A landscape with many valleys, sampled at points; each row gives a point and its height.
A ball rolls from a point to the lowest of its 2 nearest points, and stops where none of them is lower. Distance is the straight distance between rows; heights are no part of it.
Z667 height 4.41: -4 7 -8 3 5 -1 2 -3 6 15 -4 -3 -11 9 7 -6 7 -4 -9 -1 11 20 19 0 -4 -5 -7 -11 8 -6 -12 -10 -1 -5 -2 4 4 3 7 0 2 10 -14 -4 -11 13 -1 -4 -3 -7 9 -7 1 -3 -7 5 0 -7 -8 3 0 7 10 -2 8 -21 0 -5
Z177 height 4.58: 1 7 1 6 4 1 7 -2 5 -8 -2 4 3 8 -6 2 -6 -3 -3 -3 0 8 1 11 -10 4 -1 1 -1 0 9 -6 -3 1 -5 11 -8 4 -1 1 -1 2 -12 2 -6 -1 -2 6 -2 4 12 3 3 4 -4 -5 2 2 -13 -5 -6 -9 3 -8 0 -2 -1 -7
Z796 height 5.59: -3 9 -14 13 -8 0 21 0 1 -5 3 4 -7 16 3 1 -16 11 -11 -4 7 45 37 5 -18 -17 -1 -1 -1 -8 25 -17 7 -16 1 12 6 21 26 -20 3 20 -37 3 -18 11 1 15 -9 -16 44 -7 9 -13 -6 -9 -15 -13 -16 17 -18 -7 20 -24 -8 -30 18 3
Z286 height 3.77: 7 -6 25 -3 10 -5 -7 5 -7 -1 10 -8 4 -11 2 -17 4 -3 7 -2 -14 -22 -15 11 8 13 2 -10 -14 23 -12 2 -19 -8 -6 -6 -8 -17 -15 5 26 -6 32 2 10 -16 24 15 3 2 -14 17 -24 0 2 11 -2 4 19 -13 -6 -7 -11 21 5 19 -6 -18
Z20 height 3.84: -5 5 -24 -3 -17 2 5 -7 15 13 -8 2 -12 23 8 15 2 6 -5 3 12 32 32 -20 9 -27 -3 0 20 -27 -3 -10 17 -6 11 -8 21 9 18 4 -11 11 -28 -13 -9 24 -18 -15 -2 -16 10 -22 20 -11 10 -5 -1 -21 -13 22 10 18 18 -11 8 -27 5 21
Z535 height 4.76: -2 1 -32 -6 -30 9 0 -5 16 -5 -9 15 -5 20 1 33 -11 6 -3 3 8 24 15 -22 0 -27 7 20 19 -31 13 -3 33 7 16 -9 18 12 17 2 -20 5 -33 -11 2 18 -29 -14 2 -6 10 -24 29 0 22 -15 -1 -15 -12 21 16 15 12 -22 1 -17 0 26
Z70 height 6.29: -2 4 0 10 14 -10 18 -6 -4 4 1 -7 -12 15 -1 -10 -1 5 -4 -10 -1 49 25 14 -16 -9 -10 -20 -4 -5 1 -19 -12 -20 -2 1 2 8 15 -13 28 13 -19 0 -16 9 6 11 -6 -22 31 4 -14 -15 -13 -1 -26 -12 -12 3 -22 -14 17 -10 -2 -34 22 -14
Z978 height 3.82: -1 -10 -13 -18 2 -5 -5 -15 15 -17 -11 15 10 18 -7 13 -5 3 20 -5 -9 8 11 -2 -7 5 19 0 7 -18 -1 14 -10 16 19 -7 19 -7 -3 10 27 -7 -23 -18 15 -1 -32 -9 14 3 -17 -6 -1 3 33 -16 -4 -19 1 -15 -10 -7 -11 -19 -9 5 14 -8
Z864 height 4.74: 6 -14 19 0 4 2 -6 9 -12 -6 11 -8 14 -32 -3 -16 3 6 8 9 -17 -50 -29 5 12 5 -4 3 -11 28 -10 20 -1 -3 -16 0 -16 -13 -18 9 -2 -10 47 4 4 -25 25 6 2 15 -24 18 -16 4 -6 7 4 24 26 -9 -1 -6 -25 20 -3 32 -7 -6
Z297 height 6.16: 8 -2 -9 -5 -11 1 -4 1 7 -4 -3 12 9 -1 -4 11 -10 2 1 3 3 -21 -17 -5 -4 9 11 15 -1 0 13 10 13 17 2 2 -5 5 -7 0 -17 -8 -2 2 6 -2 -9 -11 -4 11 -16 -3 15 13 3 -3 16 6 1 -5 11 3 -8 -3 -2 16 -14 14
Z359 height 4.68: 4 -4 23 3 23 -16 8 -4 -9 -9 3 4 1 11 -6 -9 -3 0 8 -8 -17 26 9 19 -15 3 0 -12 -17 15 8 -8 -30 -14 -7 -3 -3 -7 -8 2 32 1 -2 1 1 -10 9 24 12 0 19 13 -21 -8 -5 -4 -21 -7 -7 -16 -30 -26 5 -2 1 -6 12 -28
Z121 height 1.22: -6 14 3 1 3 -2 -5 6 2 29 -6 -19 -12 -7 15 -10 18 -7 -14 2 20 -3 11 -14 18 2 -14 -10 10 -3 -23 -9 4 -5 -1 -2 5 2 8 -3 -14 3 7 2 -4 20 6 -12 -9 -10 -1 -9 0 -2 -15 21 7 -2 1 12 15 22 8 16 11 -16 -7 8
Z672 height 4.81: -7 11 -10 7 -3 2 6 -1 6 12 -3 -1 -7 13 4 1 0 -2 -12 2 13 18 18 -4 -2 -11 -6 0 9 -7 2 -8 8 -7 -3 7 5 10 12 -1 -13 9 -15 -2 -10 12 -1 -5 -2 -4 18 -10 8 -5 -10 2 1 -3 -11 9 4 8 10 -7 6 -17 0 3
Z723 height 5.11: -2 0 -34 -8 -32 11 3 -7 14 -17 -9 24 -1 19 -2 41 -24 7 -2 3 5 19 10 -21 -7 -20 13 29 15 -24 27 2 35 15 18 0 14 13 17 0 -20 3 -36 -7 9 12 -32 -14 4 0 16 -18 30 4 23 -24 -1 -8 -10 14 11 10 11 -24 -5 -7 0 23
Z979 height 5.20: -3 11 -15 8 -6 4 13 -2 2 5 0 4 -6 15 1 5 -12 4 -10 -2 6 33 28 -2 -10 -16 -2 1 7 -7 13 -11 11 -10 1 10 7 18 21 -5 -7 14 -28 -4 -15 11 -3 4 -5 -6 29 -7 13 -8 -5 -6 -7 -7 -13 12 -6 -1 16 -16 -2 -22 5 2
Z920 height 2.09: 4 -16 7 -11 1 4 -13 12 0 6 5 -15 8 -28 8 -10 12 -1 10 6 -7 -54 -26 -6 23 3 -8 -4 3 17 -29 22 8 -1 -6 -7 -6 -13 -12 3 -13 -14 43 0 6 -6 15 -8 -3 7 -38 11 -11 5 -6 12 6 21 27 -1 13 1 -25 22 4 18 -12 8
Z158 height 1.81: 1 -9 -24 -18 -17 -3 -7 -18 13 -24 -13 29 15 12 -11 30 -23 7 23 -4 -7 4 4 -10 -11 2 28 19 2 -12 22 26 7 30 19 -2 17 -1 0 10 11 -11 -30 -18 24 -5 -46 -15 15 9 -17 -9 15 11 35 -22 7 -9 0 -9 -5 -3 -16 -31 -21 16 8 3
Z627 height 3.92: -1 -4 -14 -1 -9 6 6 -9 6 -26 -9 23 13 11 -13 18 -25 7 8 -5 -10 11 7 6 -21 1 21 16 -3 -7 31 10 9 14 7 9 7 9 3 4 3 -2 -33 -3 6 -5 -27 3 8 10 6 -2 16 2 15 -22 0 -3 -14 -3 -12 -14 -8 -25 -10 11 3 -2
Z55 height 5.80: -4 8 7 18 18 -7 16 -5 -14 15 2 -15 -15 10 0 -22 3 -2 -12 -12 5 43 17 10 -15 -8 -17 -18 -5 3 -2 -21 -14 -22 -7 2 -5 9 15 -15 18 14 -11 7 -20 12 14 13 -6 -20 35 4 -14 -15 -22 11 -24 -5 -12 5 -21 -15 25 -6 -3 -31 22 -14
Z367 height 3.91: 2 -14 24 11 5 0 -2 12 -19 -3 18 -16 7 -41 -4 -19 3 4 0 8 -17 -46 -28 8 16 5 -13 3 -12 30 -12 15 1 -10 -20 3 -23 -10 -14 7 -6 -3 48 8 -6 -25 35 13 3 11 -14 17 -14 4 -14 9 0 27 23 -3 -1 -1 -21 23 -3 26 -10 -12
Z729 height 1.26: -2 -14 0 -7 -3 4 -13 13 0 12 5 -20 6 -37 11 -10 11 0 3 11 1 -53 -22 -10 26 3 -14 -2 10 11 -29 21 15 -2 -7 -7 -6 -11 -7 0 -27 -14 42 6 1 0 14 -11 -9 8 -35 7 -2 4 -14 14 11 23 23 4 19 4 -22 24 2 16 -14 13
Z206 height 4.63: 0 -2 -6 4 -4 6 9 -3 -3 -31 -3 23 14 7 -17 13 -25 9 5 -7 -15 6 1 11 -24 4 15 17 -6 2 38 6 1 11 5 11 -1 11 -2 4 2 -2 -28 2 3 -11 -19 13 10 16 12 6 13 2 8 -26 -3 2 -18 -6 -16 -21 -6 -25 -10 12 5 -5
Z503 height 6.39: 5 -2 19 -2 13 -4 4 -4 -9 -21 5 13 13 4 -13 3 -10 2 11 -5 -17 -1 -6 17 -15 12 9 6 -12 11 23 -1 -20 2 -4 2 -7 -2 -16 9 16 -7 -3 -1 4 -20 1 18 14 14 2 12 -9 -2 4 -12 -1 0 -8 -16 -21 -22 -6 -7 -1 18 4 -16
Z111 height 4.15: -2 4 -26 -6 -22 4 3 -5 16 6 -8 5 -9 26 5 20 -7 7 -3 1 10 43 38 -22 2 -28 4 2 18 -35 5 -14 19 -4 19 -11 27 8 26 -4 -4 13 -44 -10 -7 26 -22 -8 -2 -17 20 -22 24 -9 20 -11 -4 -28 -16 28 9 15 21 -17 5 -29 8 25
Z908 height 1.07: 2 -1 14 15 -1 7 0 13 -21 -5 14 -11 6 -33 -6 -17 0 -1 -10 7 -3 -30 -24 8 5 6 -10 8 -5 16 1 -6 5 -7 -16 11 -23 3 -1 -8 -18 6 29 16 -13 -15 25 12 -8 6 6 9 -4 7 -19 6 6 27 4 8 4 2 -6 10 -8 17 -7 3
Z739 height 4.62: 3 -4 -5 -11 4 -1 -4 -10 9 -14 -7 11 10 12 -6 11 -6 2 13 -1 -6 2 0 4 -7 5 15 1 2 -10 4 10 -10 14 9 -3 7 -4 -10 8 13 -7 -17 -11 13 -5 -19 -7 8 7 -14 -1 -1 2 20 -12 2 -10 -2 -14 -7 -9 -5 -10 -2 9 6 -9
Z7 height 5.58: 8 -10 12 -6 0 8 -7 8 -8 -12 7 -2 12 -21 -5 -7 -2 2 7 3 -13 -42 -27 7 6 11 5 5 -9 16 5 9 1 5 -7 -2 -14 -8 -13 2 -4 -7 34 1 6 -20 13 0 -1 10 -23 14 -5 6 -1 2 7 21 17 -6 0 -7 -20 13 -4 33 -8 5
Z638 height 3.78: 0 7 7 7 10 2 1 2 -1 2 0 -6 -3 -2 0 -8 5 -7 -7 -4 2 2 -3 8 -2 7 -5 -8 -1 3 -3 -10 -9 -1 -9 4 -9 1 -1 -4 3 4 1 4 -8 3 8 5 -4 -1 8 5 -6 1 -11 3 2 6 -5 -3 -3 -1 5 6 1 -1 -3 -4
Z714 height 2.49: -3 -1 10 25 -7 7 5 21 -29 -9 17 -11 8 -42 -11 -16 -4 0 -15 9 -4 -43 -31 2 1 1 -10 14 -6 21 12 3 20 -3 -19 20 -31 9 2 -6 -34 5 34 22 -18 -20 29 12 -11 14 8 10 8 6 -27 3 6 40 4 10 11 5 -10 9 -16 23 -9 6
Z734 height 4.45: 6 -5 11 -19 5 -1 -16 4 11 8 -1 -9 2 -3 11 -4 16 -4 15 4 -5 -29 -11 -6 18 9 5 -15 1 5 -28 13 -12 7 4 -11 7 -16 -12 1 15 -17 27 -6 17 1 1 -11 4 -6 -38 5 -18 2 13 14 6 -1 24 -10 12 3 -12 22 9 9 -2 -2
Z790 height 6.15: 5 -3 12 5 5 4 4 0 -12 -25 6 18 15 -1 -19 3 -13 2 6 -4 -15 -9 -19 16 -18 13 8 13 -13 12 34 1 -14 9 -6 7 -16 3 -16 6 4 -5 -3 3 -2 -21 4 17 10 18 3 12 2 4 1 -17 3 8 -10 -6 -15 -21 -7 -8 -7 23 -1 -7
Z792 height 6.51: -1 -1 -27 -14 -10 -7 -11 -11 27 12 -12 7 -12 21 10 12 8 1 11 2 14 12 17 -22 14 -14 7 -4 15 -29 -16 10 7 7 14 -13 25 -5 4 12 -3 -3 -13 -15 10 18 -26 -28 6 -9 -16 -26 15 -3 23 -1 3 -27 1 -1 12 20 3 -6 5 -13 0 10
Z801 height 3.10: 0 -11 -15 -19 -5 -3 -7 -18 12 -23 -14 23 13 15 -9 21 -9 5 27 -7 -12 5 5 -5 -8 5 23 4 5 -13 6 21 -6 24 23 -7 22 -7 -5 13 28 -14 -28 -20 21 -6 -42 -12 14 6 -22 -6 4 5 39 -22 0 -16 0 -14 -10 -7 -16 -23 -15 14 16 -6
Z418 height 4.80: -9 10 13 18 21 0 8 3 -20 30 3 -27 -17 -7 7 -28 17 -11 -16 -8 16 26 10 6 -2 2 -25 -14 -5 12 -17 -24 -11 -15 -10 3 -9 4 11 -15 5 13 4 15 -13 11 18 8 -12 -14 27 3 -17 -13 -30 24 -11 0 -3 8 -5 4 23 10 2 -26 11 -7
Z239 height 5.09: 5 -1 8 23 -7 10 8 10 -23 -30 15 18 11 -15 -22 -3 -21 -1 1 0 -10 -16 -28 14 -19 14 1 22 -18 17 47 -7 -1 8 -10 16 -28 10 -14 -3 -16 2 7 18 -12 -25 14 21 1 19 17 16 13 11 -14 -18 6 24 -13 1 -10 -13 -5 -8 -13 26 -10 0
Z73 height 5.24: 3 0 1 -20 3 -6 -18 2 21 10 -4 -4 -2 4 10 4 20 -6 15 4 5 -17 -7 -14 14 7 8 -14 7 -10 -24 12 -10 11 12 -13 11 -14 -11 3 11 -18 12 -8 19 8 -13 -22 3 -8 -38 -3 -7 3 13 10 6 -7 14 -17 15 8 -9 16 8 3 -2 5
Z687 height 2.99: -10 12 -13 -1 4 -6 1 -6 10 32 -8 -11 -22 15 16 -5 18 0 -11 0 21 33 34 -14 8 -17 -17 -15 14 -15 -22 -12 4 -11 6 -11 18 1 13 4 -2 10 -11 -8 -10 25 -4 -15 -9 -22 7 -18 2 -14 -7 12 -3 -22 -6 15 8 21 20 2 12 -35 4 8
Z480 height 3.22: 4 -10 14 -12 1 1 -13 9 1 4 5 -14 6 -19 7 -10 11 1 9 6 -8 -41 -21 -1 22 9 -1 -7 -3 13 -25 16 -5 -2 -3 -8 -1 -14 -12 4 8 -14 35 -1 9 -6 16 -5 -3 1 -35 10 -16 2 2 14 7 10 27 -5 7 -1 -16 24 7 16 -9 0
Z498 height 3.87: -3 7 0 5 15 -4 4 -5 3 15 -5 -10 -12 9 6 -11 9 -4 -9 -3 7 25 14 5 -2 -3 -10 -19 2 -5 -17 -14 -11 -10 -1 -1 5 -1 7 -2 13 9 -9 -2 -8 13 4 1 -5 -12 10 -2 -9 -7 -11 6 -10 -7 -6 -1 -5 2 13 0 8 -24 7 -7
Z225 height 2.23: -10 15 -4 -5 6 -5 -3 0 6 39 -9 -18 -22 4 20 -10 26 -3 -15 3 25 14 25 -17 21 -5 -18 -16 12 -11 -28 -11 4 -7 5 -10 15 -1 11 2 -12 7 4 -3 -2 24 1 -18 -6 -19 0 -16 0 -10 -12 18 3 -13 0 12 18 29 14 11 15 -27 -3 10
Z566 height 6.30: -1 -2 -27 -17 -20 -6 -16 -9 26 12 -12 15 -9 18 8 26 9 1 7 10 16 3 2 -27 17 -18 8 7 14 -30 -11 19 16 17 13 -15 22 -5 3 6 -13 -8 -10 -15 15 20 -32 -32 8 -2 -22 -32 21 1 20 -3 9 -23 3 -1 23 20 -2 -4 0 -7 -2 21
Z218 height 5.49: 0 4 -13 8 -13 8 5 0 4 -5 -3 16 3 10 -7 17 -16 0 -6 2 6 1 -3 1 -12 -3 8 18 2 -1 24 2 16 9 -3 17 -4 14 3 1 -22 3 -16 4 -2 2 -5 -3 0 10 10 -6 17 3 1 -9 10 7 -9 3 5 1 3 -11 -2 4 -11 8
Z880 height 1.33: 5 -5 24 -15 10 -6 -7 1 1 -4 3 -2 8 0 3 -7 7 0 15 0 -14 -17 -9 6 2 13 10 -10 -11 18 -12 8 -26 3 4 -10 0 -17 -21 8 29 -14 24 -9 16 -14 10 6 10 4 -26 12 -23 2 15 9 5 -5 19 -22 -7 -9 -12 13 3 21 0 -17
Z702 height 6.24: 8 -4 2 -5 -5 4 -6 5 -2 -9 3 3 12 -7 -4 4 -4 2 6 1 -5 -32 -25 1 -2 14 7 7 -5 5 8 8 2 14 0 0 -9 -3 -12 -1 -7 -8 14 -1 6 -11 -3 -6 -3 8 -22 8 3 11 2 -5 14 12 9 -8 5 -3 -13 4 -4 25 -13 9
Z879 height 5.84: 0 -1 -22 -10 -17 2 -4 -6 15 0 -10 19 4 16 1 28 -8 0 1 2 9 -1 -1 -13 0 -9 12 19 6 -14 15 15 21 15 7 2 8 6 1 4 -23 -6 -17 -6 10 6 -23 -20 4 7 -8 -16 20 9 15 -11 11 -6 -3 1 15 10 1 -10 -1 1 -9 16
Z348 height 3.03: -2 -8 -21 -11 -12 6 0 -12 7 -26 -11 27 11 14 -11 23 -25 6 13 -5 -9 6 8 -3 -16 1 27 20 1 -10 29 15 10 22 15 3 13 3 0 7 6 -5 -34 -10 15 -4 -35 -6 11 8 -5 -5 15 6 27 -22 -1 -7 -10 -6 -9 -8 -8 -29 -16 11 6 -1
Z116 height 5.10: 1 7 -8 9 -4 6 7 1 0 -9 1 11 3 7 -8 4 -17 -1 -7 -1 1 6 -2 7 -18 1 2 12 -1 5 23 -4 6 3 -7 19 -9 15 4 -2 -12 4 -18 5 -7 -2 0 7 -2 11 18 1 11 3 -4 -9 6 7 -17 1 -6 -5 3 -11 -2 4 -5 -1
Z586 height 2.38: -3 7 7 0 6 -3 -7 10 -4 18 -1 -17 -6 -14 9 -14 19 -8 -12 1 11 -12 -1 -1 16 4 -10 -9 4 3 -24 -9 1 -5 -5 0 -2 -2 5 -5 -6 2 17 8 -4 8 12 -3 -10 -6 -5 0 -6 2 -15 19 9 8 4 9 11 14 2 21 9 -5 -7 4
Z386 height 4.03: -6 9 16 10 17 -1 2 2 -15 21 0 -23 -15 -9 6 -21 17 -9 -14 -4 9 12 4 10 5 5 -19 -16 -4 8 -24 -18 -10 -14 -6 -1 -8 -3 7 -12 7 6 9 9 -5 9 17 10 -8 -9 14 7 -16 -6 -20 19 -7 2 2 4 0 6 15 15 4 -16 4 -6
Z784 height 2.94: -4 3 9 0 3 -2 -4 13 -7 18 5 -22 -2 -31 10 -18 18 -4 -12 7 9 -28 -8 -7 24 7 -15 -8 8 7 -27 -2 7 -8 -6 -3 -4 0 4 -7 -14 0 28 11 -7 7 19 -4 -14 -4 -9 3 -5 1 -18 23 10 13 11 14 16 13 -4 25 5 -2 -12 6
Z896 height 5.70: 7 0 10 16 -1 6 6 4 -15 -28 10 18 15 -5 -19 1 -17 1 6 -3 -12 -7 -19 17 -21 13 4 16 -15 14 41 -3 -10 7 -8 12 -19 7 -12 2 -4 -2 1 12 -6 -23 8 22 8 20 15 13 7 6 -5 -17 2 16 -14 -3 -17 -20 -6 -10 -6 22 -5 -5
Z894 height 6.19: 2 0 -15 -12 -2 -6 -9 -6 22 6 -11 3 -5 14 5 8 7 -1 8 -1 8 2 8 -11 5 -3 9 -5 8 -21 -15 10 -2 10 9 -6 13 -5 -4 8 2 -4 -9 -10 10 8 -20 -21 3 -6 -20 -14 7 2 14 1 3 -17 0 -7 10 9 -1 0 4 -5 -1 1
Z930 height 3.46: -6 8 -21 -5 -5 -3 3 -9 14 19 -9 -3 -15 21 10 3 10 3 -8 3 17 35 37 -18 9 -21 -8 -13 16 -23 -15 -7 9 -10 9 -12 23 0 15 6 -1 11 -19 -11 -9 23 -9 -15 -3 -19 8 -22 9 -11 7 4 -4 -24 -8 18 7 18 17 -8 12 -31 5 9
Z682 height 2.77: -5 2 13 5 22 -6 4 -5 -7 20 -1 -17 -15 8 7 -16 19 -6 -8 -9 2 28 12 10 -2 1 -15 -24 -4 3 -26 -17 -19 -16 -4 -5 -2 -6 3 -7 21 7 2 0 1 9 14 8 -3 -13 11 6 -20 -9 -12 12 -15 -6 1 -7 -8 -5 14 11 8 -24 9 -12
Z700 height 6.08: 1 -3 -26 -12 -19 -5 -10 -8 21 7 -10 16 0 16 9 31 0 1 4 7 14 -5 -4 -21 11 -9 11 16 10 -20 4 19 20 18 9 -6 11 1 0 2 -22 -11 -9 -9 15 11 -29 -26 4 4 -17 -22 23 11 15 -4 13 -11 3 -1 23 16 0 -4 0 -1 -6 22
Z468 height 4.46: 3 -1 12 23 -11 10 3 13 -24 -26 17 9 12 -23 -18 -8 -17 0 -5 3 -11 -30 -34 10 -12 13 -1 21 -17 20 37 -6 3 6 -13 18 -29 5 -11 -6 -20 6 17 19 -15 -30 20 20 -2 19 14 15 12 13 -17 -12 8 31 -3 5 -4 -7 -12 -2 -13 28 -11 3
Z540 height 5.74: 2 3 -1 -12 1 -2 -13 1 19 12 -10 -6 -5 2 10 2 13 -3 4 1 8 -12 -1 -10 10 7 3 -10 6 -10 -18 5 -4 7 7 -7 8 -6 -3 -1 1 -9 3 -6 9 9 -8 -16 0 -6 -22 -5 -1 5 4 9 9 -8 6 -7 14 12 -1 11 10 1 -6 3
Z974 height 4.52: 5 -3 6 -11 10 0 -3 -6 7 -10 -4 5 6 9 -3 4 4 -1 11 -1 -7 -3 -5 6 -6 13 9 -4 1 -5 -3 6 -15 9 7 -5 2 -8 -11 10 18 -12 -4 -8 13 -6 -10 -4 7 7 -17 3 -8 2 17 -7 1 -10 4 -19 -5 -7 -6 -2 0 10 3 -11
Z756 height 3.16: 2 -6 19 -4 22 -12 7 -8 1 -2 -3 0 -4 15 1 -5 3 -2 8 -8 -13 26 11 17 -8 5 0 -20 -9 4 -9 -5 -30 -12 0 -7 6 -8 -7 4 35 2 -4 -9 5 -6 5 16 7 -2 5 9 -23 -7 3 -1 -18 -18 0 -20 -20 -18 4 -1 5 -10 14 -25
Z655 height 3.52: -1 -6 7 26 -15 13 4 20 -28 -21 21 3 11 -40 -17 -10 -14 2 -10 7 -9 -42 -37 7 -6 9 -2 23 -15 23 33 0 20 4 -16 25 -34 10 -7 -5 -37 9 32 23 -16 -30 24 17 -6 21 9 14 16 13 -24 -10 7 45 -1 8 7 -2 -12 1 -17 29 -14 8
Z272 height 4.47: -2 3 -34 -6 -32 7 4 -5 14 -5 -7 12 -7 25 2 32 -16 6 -3 2 8 37 28 -24 -3 -28 7 15 20 -36 19 -15 30 3 24 -7 26 12 26 -5 -14 11 -47 -9 -3 23 -27 -8 -2 -12 22 -20 28 -6 24 -17 -5 -23 -16 24 12 15 20 -26 1 -23 6 33
Z888 height 0.91: -1 0 20 -2 21 -12 3 -4 -4 12 -1 -10 -12 11 5 -12 14 -7 -2 -6 -7 24 8 13 -2 3 -5 -25 -7 6 -23 -10 -29 -16 -1 -6 0 -14 -6 -1 29 2 5 -2 5 3 13 11 1 -6 6 11 -27 -5 -4 6 -18 -11 3 -15 -11 -11 9 10 9 -12 9 -20
Z333 height 5.77: 1 4 -16 2 -14 7 0 -1 7 -2 -7 17 4 8 -3 19 -15 2 -3 3 8 -5 -6 -7 -5 -1 9 21 1 -5 19 8 20 14 0 11 -2 13 0 1 -27 -3 -14 3 5 2 -9 -12 -4 11 -1 -9 19 9 2 -8 16 3 -7 2 12 8 -1 -8 -1 6 -16 12
Z442 height 5.75: -1 -1 22 1 10 0 -4 10 -12 13 10 -25 -4 -23 7 -20 16 -4 -5 2 -2 -17 -11 9 19 8 -11 -12 -2 16 -32 -2 -12 -16 -9 -8 -9 -11 -2 -2 8 -1 35 10 0 -1 28 9 -5 -5 -8 13 -23 -2 -9 20 -3 10 15 1 3 3 -5 29 7 1 -6 -11
Z45 height 5.91: -1 7 -7 11 4 -7 20 -5 1 -3 3 -2 -8 13 1 -6 -10 6 -8 -7 3 49 34 11 -17 -13 -2 -10 -5 -9 13 -17 -1 -18 -1 7 5 14 22 -19 18 17 -31 3 -19 8 3 13 -9 -20 40 1 -1 -14 -9 -4 -19 -13 -17 13 -19 -9 19 -18 -4 -33 21 -5
Z22 height 5.81: 3 -4 20 2 18 -8 3 -5 -6 -19 3 11 10 10 -11 2 -7 -1 8 -5 -16 12 1 19 -15 6 6 -1 -14 11 17 -2 -23 -4 -5 -1 -5 -4 -12 5 18 -4 -6 0 0 -13 2 20 13 8 10 13 -10 -6 2 -8 -10 -3 -8 -15 -25 -25 1 -7 1 8 10 -21
Z178 height 4.79: -1 5 22 8 17 -2 2 3 -19 19 6 -27 -10 -12 6 -23 19 -9 -9 -4 2 3 -4 11 10 8 -16 -16 -5 11 -23 -14 -16 -17 -10 -3 -8 -7 3 -10 12 3 23 12 -1 2 24 14 -5 -9 8 13 -23 -2 -16 20 -7 6 8 2 -2 3 7 21 5 -8 3 -10
Z101 height 4.85: 2 -3 27 -4 11 -1 -4 6 -11 6 7 -19 0 -13 7 -20 10 -4 2 1 -9 -15 -12 11 12 10 -4 -17 -11 22 -24 0 -19 -14 -7 -7 -6 -17 -12 2 21 -5 36 5 8 -9 25 13 1 -5 -10 16 -26 -1 -2 20 -3 4 19 -10 -3 -4 -8 25 8 10 -5 -17
Z824 height 2.12: -3 -6 3 -3 -3 0 -9 16 -4 18 6 -21 2 -34 13 -14 17 -1 -9 10 10 -44 -16 -12 28 1 -16 -5 12 9 -30 8 19 -6 -7 -5 -2 -4 2 -1 -27 -7 36 8 -7 6 16 -10 -13 2 -21 -1 0 -3 -21 24 10 17 15 15 19 11 -15 24 4 5 -14 14
Z281 height 2.76: 4 -6 25 16 4 4 1 10 -24 -10 21 -11 8 -36 -7 -18 -1 0 -5 6 -14 -37 -28 12 8 6 -8 7 -14 26 5 3 -1 -11 -20 5 -22 -4 -12 1 -8 2 41 12 -11 -28 34 19 1 8 3 16 -10 5 -18 5 -3 28 11 1 -5 -3 -15 16 -9 25 -7 -10
Z349 height 5.52: -2 -2 -33 -9 -26 3 -2 -11 14 -13 -10 26 6 17 -2 39 -20 5 4 5 6 8 0 -17 -2 -14 17 29 8 -20 23 17 29 22 11 -1 9 12 7 6 -21 -4 -25 -8 13 5 -31 -19 7 8 -2 -19 25 9 22 -20 8 -8 -4 7 15 9 2 -20 -5 1 -6 18
Z510 height 2.63: 0 7 12 11 6 5 1 8 -13 0 9 -10 0 -16 -2 -16 5 -5 -7 -1 -1 -9 -15 9 0 10 -8 2 -7 11 -1 -13 -5 -9 -10 8 -18 3 0 -11 -9 5 14 13 -11 -8 18 12 -8 3 11 9 -6 5 -17 8 4 15 -2 5 0 0 2 8 0 8 -4 0
Z775 height 3.42: 4 -4 20 -14 14 -6 -6 -6 5 -4 -1 2 8 12 3 1 9 -2 13 -1 -11 -1 0 9 -3 14 9 -11 -6 4 -9 4 -27 2 10 -9 8 -15 -19 9 31 -9 5 -8 17 -11 0 4 10 5 -18 8 -20 -1 19 1 -3 -15 11 -24 -8 -11 -8 6 6 11 7 -18
Z656 height 5.36: -8 7 9 19 19 -3 14 -3 -17 21 1 -20 -16 3 3 -24 10 -7 -14 -7 12 36 11 11 -11 -5 -20 -16 -4 6 -7 -23 -13 -17 -9 4 -7 7 11 -18 8 15 -4 12 -18 12 14 12 -10 -14 32 3 -13 -13 -28 13 -15 1 -10 9 -13 -7 25 -1 0 -29 16 -12

For each start below, name the point where the ball stops.
Z22 -> Z888
Z535 -> Z121
Z55 -> Z386
Z796 -> Z888
Z177 -> Z908
Z239 -> Z908
Z894 -> Z729
Z702 -> Z908
Z930 -> Z121
Z566 -> Z121

Call two points neighbours if one is among the 2 nearest of the other. Go from one point of each pair to the other, from neighbour to neighbour, staying as low as possible. Name the highest point that can't be avoided.
Z158 and Z888 -> Z70
Z158 and Z880 -> Z739
Z880 and Z386 -> Z442
Z121 and Z729 -> Z784
